Each row is a point on a landscape with many valleys, with its height.
A ball rolls from a point to whichever of its 2 nearest points has the largest drop for the distance, and stops where none of them is lower. Distance is the straight distance between rows; heights are no part of it.
k_790 height 163: 12 -41 -47 10 4 -34 -11 -22 18 37 14 9 -11 -1 -9 11 -5 4 20 4
k_616 height 406: -4 21 1 -19 -11 24 -13 2 -5 1 -29 11 -3 6 5 -27 5 -22 -4 -4
k_789 height 616: -3 25 -12 -63 -12 -7 51 26 -10 3 15 12 -24 -13 -2 4 -5 -2 3 41
k_534 height 150: -20 14 19 9 4 2 -5 -4 -18 -5 -18 6 -30 -5 18 28 -4 -9 -49 35
k_610 height 301: -19 -15 40 55 -5 -36 -6 -32 -3 17 1 19 -23 10 -1 42 -9 -9 -8 14
k_807 height 408: 15 -9 -37 -18 27 4 -14 13 5 -8 -9 -2 10 -22 -3 21 -27 11 -17 -1
k_501 height 310: 10 -20 5 5 -11 -45 56 16 -17 10 9 -46 -23 4 -2 0 -1 4 -1 47
k_221 height 109: -5 -15 -10 28 -19 26 2 5 -30 10 -9 -27 -1 -27 -8 -35 1 8 -15 25
k_38 height 516: 16 28 -41 -29 31 22 3 22 35 -59 -33 26 65 16 15 -3 -16 29 -32 -20
k_278 height 295: 0 4 75 39 -17 -9 11 13 -37 6 -2 -29 -18 8 3 -16 -1 1 -36 13
k_114 height 228: -11 -32 -24 48 5 -37 -29 -21 15 31 5 0 9 2 -11 13 -16 11 21 -24
k_359 height 280: 16 -43 -40 9 9 23 -27 1 29 3 67 -16 8 -12 7 -3 -14 35 22 -9
k_671 height 307: 21 -44 45 50 -16 -29 -2 -7 1 24 -8 -29 -17 -2 -58 -11 26 30 2 4
k_812 height 266: -28 -22 32 51 9 -32 -8 -18 0 33 24 -8 -29 -11 -28 31 1 15 7 27
k_232 height 342: 29 -33 23 37 2 -29 4 16 -9 15 -10 -57 10 -15 -44 -7 -11 29 1 -9
k_137 height 254: -25 -21 -14 27 -7 -23 23 10 -11 21 24 -35 -18 -21 -14 -6 -7 20 5 42
k_682 height 249: 35 -32 -42 0 -1 22 -20 -5 16 5 29 5 21 -11 6 -17 -8 6 23 -21
k_748 height 571: 18 -3 26 13 17 -6 -38 13 15 48 -15 21 -23 5 -26 -39 -15 -7 -19 3
k_644 height 260: 4 9 33 -23 0 12 8 -9 -14 19 9 13 -55 17 20 -11 31 -31 -5 27
k_280 height 455: -50 36 18 -29 -18 0 31 0 -20 -10 13 -22 -26 14 18 16 29 -15 19 10
k_576 height 634: -13 13 -22 -52 7 -6 27 -5 -3 -3 -1 2 -32 -12 0 44 5 -10 11 30
k_863 height 393: -37 36 26 -6 -25 -23 44 17 -23 5 23 -16 -15 33 44 0 6 -2 -14 8
k_911 height 427: 5 21 -29 -38 -18 19 12 31 8 -33 46 -14 44 -3 12 -3 -14 32 34 -42
k_418 height 200: 28 -2 49 -6 24 -6 -16 -10 -5 -5 -46 27 -37 23 -8 12 10 -33 -38 10
k_13 height 471: 10 5 -31 -5 14 43 -32 -3 33 -54 -2 23 52 26 29 -10 2 -1 11 -51
k_747 height 489: -12 7 -65 10 -1 17 -21 1 25 -36 -16 43 59 37 28 -21 6 12 -1 -47
k_617 height 447: 23 12 -40 -53 17 12 9 -17 32 -26 24 47 27 -15 9 20 1 -16 38 -28
k_81 height 448: 7 -4 -28 -2 34 64 -55 -14 18 -25 -7 36 19 -9 12 -9 18 -11 -1 -15
k_631 height 442: -1 16 -21 -13 19 20 -19 0 11 -23 -36 18 32 14 8 -11 4 -17 5 -36
k_76 height 156: -1 -32 11 56 -15 -6 -11 -14 -25 19 -10 -16 -9 -14 -19 -10 0 5 -17 18
k_466 height 400: 36 2 -30 -43 8 12 25 6 15 12 29 24 12 -37 -13 -16 -17 -4 25 -3
k_995 height 297: -2 -2 -1 -19 34 30 -26 -1 7 13 32 -19 -7 -28 -20 4 6 2 39 -10
k_459 height 202: -27 -19 30 68 -18 -14 23 6 -29 16 14 -34 -10 -23 -9 -14 -5 20 -10 46
k_283 height 496: -49 54 11 -26 -21 11 10 4 -10 -20 -28 -17 9 5 17 9 15 -5 3 -11
k_497 height 349: 2 -18 16 17 -24 -10 47 -6 -31 8 6 -36 -26 16 16 -15 30 -5 -1 46
k_355 height 463: -15 -11 39 22 -19 -1 -10 -19 -11 24 8 -23 -21 20 -28 -22 34 -16 40 -11
k_600 height 587: 20 14 36 -21 0 -14 20 26 -12 14 -18 -1 -33 19 20 -13 -21 -21 -45 27
k_68 height 423: 48 3 -37 -45 18 4 8 8 40 -12 43 59 30 -19 6 -6 -32 -4 13 -23
k_967 height 598: 9 38 8 -56 -11 -15 41 31 -5 0 -15 6 -17 16 16 0 -19 -18 -25 18
k_688 height 411: -28 14 24 16 -26 8 7 -35 -25 -21 -27 -19 -10 3 23 21 33 -13 -13 15
k_187 height 354: 0 -17 11 27 34 9 -44 13 8 -9 24 -42 19 -18 -14 17 -22 31 8 -37
k_608 height 558: 9 9 5 -19 19 -13 -27 17 33 53 4 12 -12 9 -29 -23 -19 -8 21 -14
k_82 height 459: 36 20 -15 -44 -19 26 2 23 36 -58 51 23 61 -1 21 -9 -25 21 14 -33
k_914 height 226: 20 -21 46 10 -5 9 -21 -26 -18 14 -14 23 -48 21 -5 -3 35 -24 -16 19
k_736 height 293: 5 -5 -1 32 -5 18 -28 28 -16 3 -9 -31 35 -12 -2 -37 -28 16 -13 -36
k_915 height 429: -12 -10 8 23 -26 -39 28 2 -22 2 -10 -57 7 7 -6 3 -4 1 22 -6
k_36 height 506: -34 11 23 -15 7 1 -5 -9 -3 27 22 -13 -37 12 -19 6 29 -17 48 -5
k_173 height 300: -15 33 15 -39 -24 8 26 5 -13 21 12 26 -32 30 37 -20 23 -27 -2 9
k_50 height 341: -15 21 61 15 -2 -20 38 20 -31 16 27 -29 -31 16 35 -1 -2 0 -25 20
k_974 height 353: -28 6 1 7 31 28 -50 14 1 7 13 -8 3 -19 -7 -2 -10 8 10 -26
k_655 height 413: 20 -26 17 18 -25 -17 13 -8 0 29 -1 -37 5 18 -36 -37 24 -8 60 -16
k_204 height 222: 22 -9 75 11 18 -25 -21 4 8 20 -24 23 -43 28 -31 5 -2 -8 -36 -8
k_151 height 312: 10 -5 -30 -36 21 29 -10 28 27 0 70 1 8 -24 2 -2 -21 34 23 -8
k_824 height 579: 27 -5 43 5 -4 -12 -3 12 -3 51 -1 9 -42 25 2 -36 -8 -18 -30 22
k_251 height 227: -23 -21 45 45 -1 -19 10 -23 -15 24 36 -8 -52 2 2 19 27 2 -1 44
k_834 height 209: -48 26 -43 5 30 -8 -13 4 16 -23 -22 67 13 38 5 1 -1 -8 -25 -12
k_450 height 213: 13 -25 -4 14 -1 -3 -11 -17 -11 7 -9 -25 -6 -10 -24 9 10 -3 15 4
k_262 height 86: 52 -11 -1 -34 4 -13 27 -27 12 14 -12 11 -6 -15 -23 11 0 -38 33 6
k_134 height 378: -2 30 -20 -30 -15 9 16 29 -3 -10 -3 -10 30 -7 2 -13 -11 7 18 -28
k_771 height 306: 5 5 -1 -6 -27 -17 14 29 -10 30 -12 -14 4 18 -5 -40 -24 -12 -2 -6
k_247 height 164: -25 -7 -62 20 14 0 -32 -14 9 -9 -13 54 12 13 11 0 0 -7 -10 -17
k_625 height 338: 16 -16 -28 -19 23 -19 11 32 10 30 24 -24 -10 -30 -23 4 -33 31 2 20
k_506 height 203: 42 1 -5 -39 -2 4 61 -8 -2 2 -1 -3 -9 -35 -14 -1 5 -27 21 40
k_599 height 363: -14 10 -18 5 54 14 -37 1 13 -24 -34 30 2 -1 -4 14 -9 -8 -31 -4
k_93 height 269: 30 -33 40 12 -6 -27 9 -18 -5 16 -11 -16 -32 15 -36 9 21 -5 5 11
k_348 height 359: 23 8 -8 -27 -9 -7 33 23 5 36 11 -5 -4 -13 -20 -33 -17 -11 20 14
k_941 height 537: -3 8 32 -9 16 -20 -23 -7 29 56 17 -4 -44 12 -36 -1 13 -5 31 3
k_112 height 524: -16 32 -41 -30 -8 10 -1 8 13 -48 -29 17 65 1 25 5 5 53 -28 -20
k_332 height 334: -22 -18 12 68 -30 -32 1 -39 -16 -5 -24 6 12 2 13 38 -4 -6 -1 1
k_805 height 477: -11 -9 -33 -9 24 41 -48 -20 19 -16 23 17 12 2 13 4 17 -9 37 -38
k_153 height 383: -31 -6 -14 41 -44 -32 22 -26 -16 -6 -16 -23 18 15 16 11 3 -9 14 -11
k_801 height 221: 0 22 23 -43 26 38 -9 -5 8 19 23 7 -26 -28 -31 -4 17 -29 44 1
k_541 height 501: 25 40 -34 -52 10 16 2 27 26 -65 9 62 71 11 13 2 -6 44 -9 -17
k_472 height 103: -3 -8 6 22 9 -4 -3 -7 -27 -18 -30 -19 -8 -32 -3 37 -12 10 -43 36
k_630 height 211: 9 -23 -72 -13 -1 14 -19 -13 19 -4 13 49 20 3 17 -5 4 1 20 -20
k_403 height 358: 27 -14 0 12 -21 -34 1 3 8 38 -14 -20 10 21 -19 -33 -15 -11 26 -24
k_165 height 39: -7 -8 -9 31 -15 22 0 -3 -35 -20 -25 -39 18 -44 4 10 2 23 -29 20
k_210 height 305: 26 -30 -18 -10 18 12 23 17 -11 12 8 -38 -12 -47 -25 -5 -10 15 3 49
k_882 height 234: -18 -2 6 44 -21 -17 -18 20 -13 33 -8 -12 15 3 -9 -40 -26 1 -14 -14
k_690 height 270: 30 -18 -3 -15 1 5 25 -1 -12 14 -10 -9 -35 -17 -10 1 3 -13 -11 55
k_290 height 294: -28 37 4 -15 -4 -7 17 -12 11 -29 -58 26 5 30 38 14 12 -7 -60 19
k_499 height 261: 13 -22 83 39 -21 -6 9 -2 -35 -20 -30 -17 -17 1 -29 11 15 9 -36 -6
k_483 height 476: 14 -2 -27 -34 24 18 -25 -5 43 -25 42 18 30 11 15 13 -12 -10 45 -50
k_734 height 331: -41 32 0 17 27 4 -14 1 3 -26 -51 37 4 12 18 6 -9 -8 -58 17
k_231 height 366: -6 43 29 -43 -11 50 6 -11 -9 -6 -30 12 -17 -7 8 -13 32 -40 1 18
k_366 height 379: -4 -6 40 33 -3 -24 5 7 -25 -10 -26 -55 14 -12 -29 20 -16 11 -5 -18
k_550 height 239: 25 -39 88 38 -11 -30 4 -12 -6 6 -14 12 -41 20 -29 15 14 14 -38 -10
k_855 height 327: 11 14 -8 -11 7 29 -21 41 7 -4 13 -21 34 -9 5 -33 -32 14 3 -40
k_767 height 446: -42 28 1 0 -4 5 -4 -26 -6 -32 -45 -6 12 -6 19 37 17 -2 -13 -2
k_668 height 252: -34 30 -28 -2 -3 -24 13 -8 15 -25 -46 46 17 49 22 4 7 -18 -27 -8
k_818 height 382: -32 -12 9 41 -37 -4 35 -39 -31 -11 1 -26 -16 2 32 13 43 -2 -5 46
k_416 height 482: 55 25 -33 -45 -24 12 18 1 26 -57 32 59 80 -8 21 -10 -6 26 3 -26
k_872 height 303: -9 41 18 -55 13 34 -2 -10 8 -5 -5 26 -9 -9 -9 1 15 -45 36 -15
k_588 height 281: -14 -23 -41 35 -3 -25 -15 3 11 2 27 -17 32 5 9 7 -26 21 25 -43
k_964 height 504: -12 8 -54 -5 -29 8 -9 7 3 -27 -13 13 52 7 26 -10 7 26 2 -34
k_842 height 388: -25 14 -31 -20 30 20 -20 0 1 -24 -11 10 -6 -31 8 39 -2 11 -26 12
k_168 height 317: -20 -16 -22 37 -3 10 -26 7 2 -19 47 -38 35 -15 18 13 -24 38 12 -37
k_145 height 426: 25 -20 -33 -3 25 38 -36 -13 7 -35 -7 1 18 -21 15 13 1 7 -12 -11
k_504 height 191: -25 -3 32 27 6 -14 14 -20 -18 9 24 11 -44 2 33 42 10 -9 -33 47
k_362 height 181: 16 -22 -31 -16 -13 -22 15 -23 6 24 -2 15 -23 9 -5 8 6 -24 21 17

Call two points neighbours if one is among the 2 nearest of the other. Go from one point of each pair to the other, from neighbour to neighbour, staying as low as possible. Name the highest point that can't be avoided.
k_165, k_418 | k_283
k_790, k_262 | k_362
k_801, k_790 | k_187

For each start below, name the point where the ball stops.
k_81 | k_247
k_112 | k_801
k_153 | k_165
k_280 | k_418
k_38 | k_882
k_789 | k_771
k_767 | k_165
k_366 | k_165
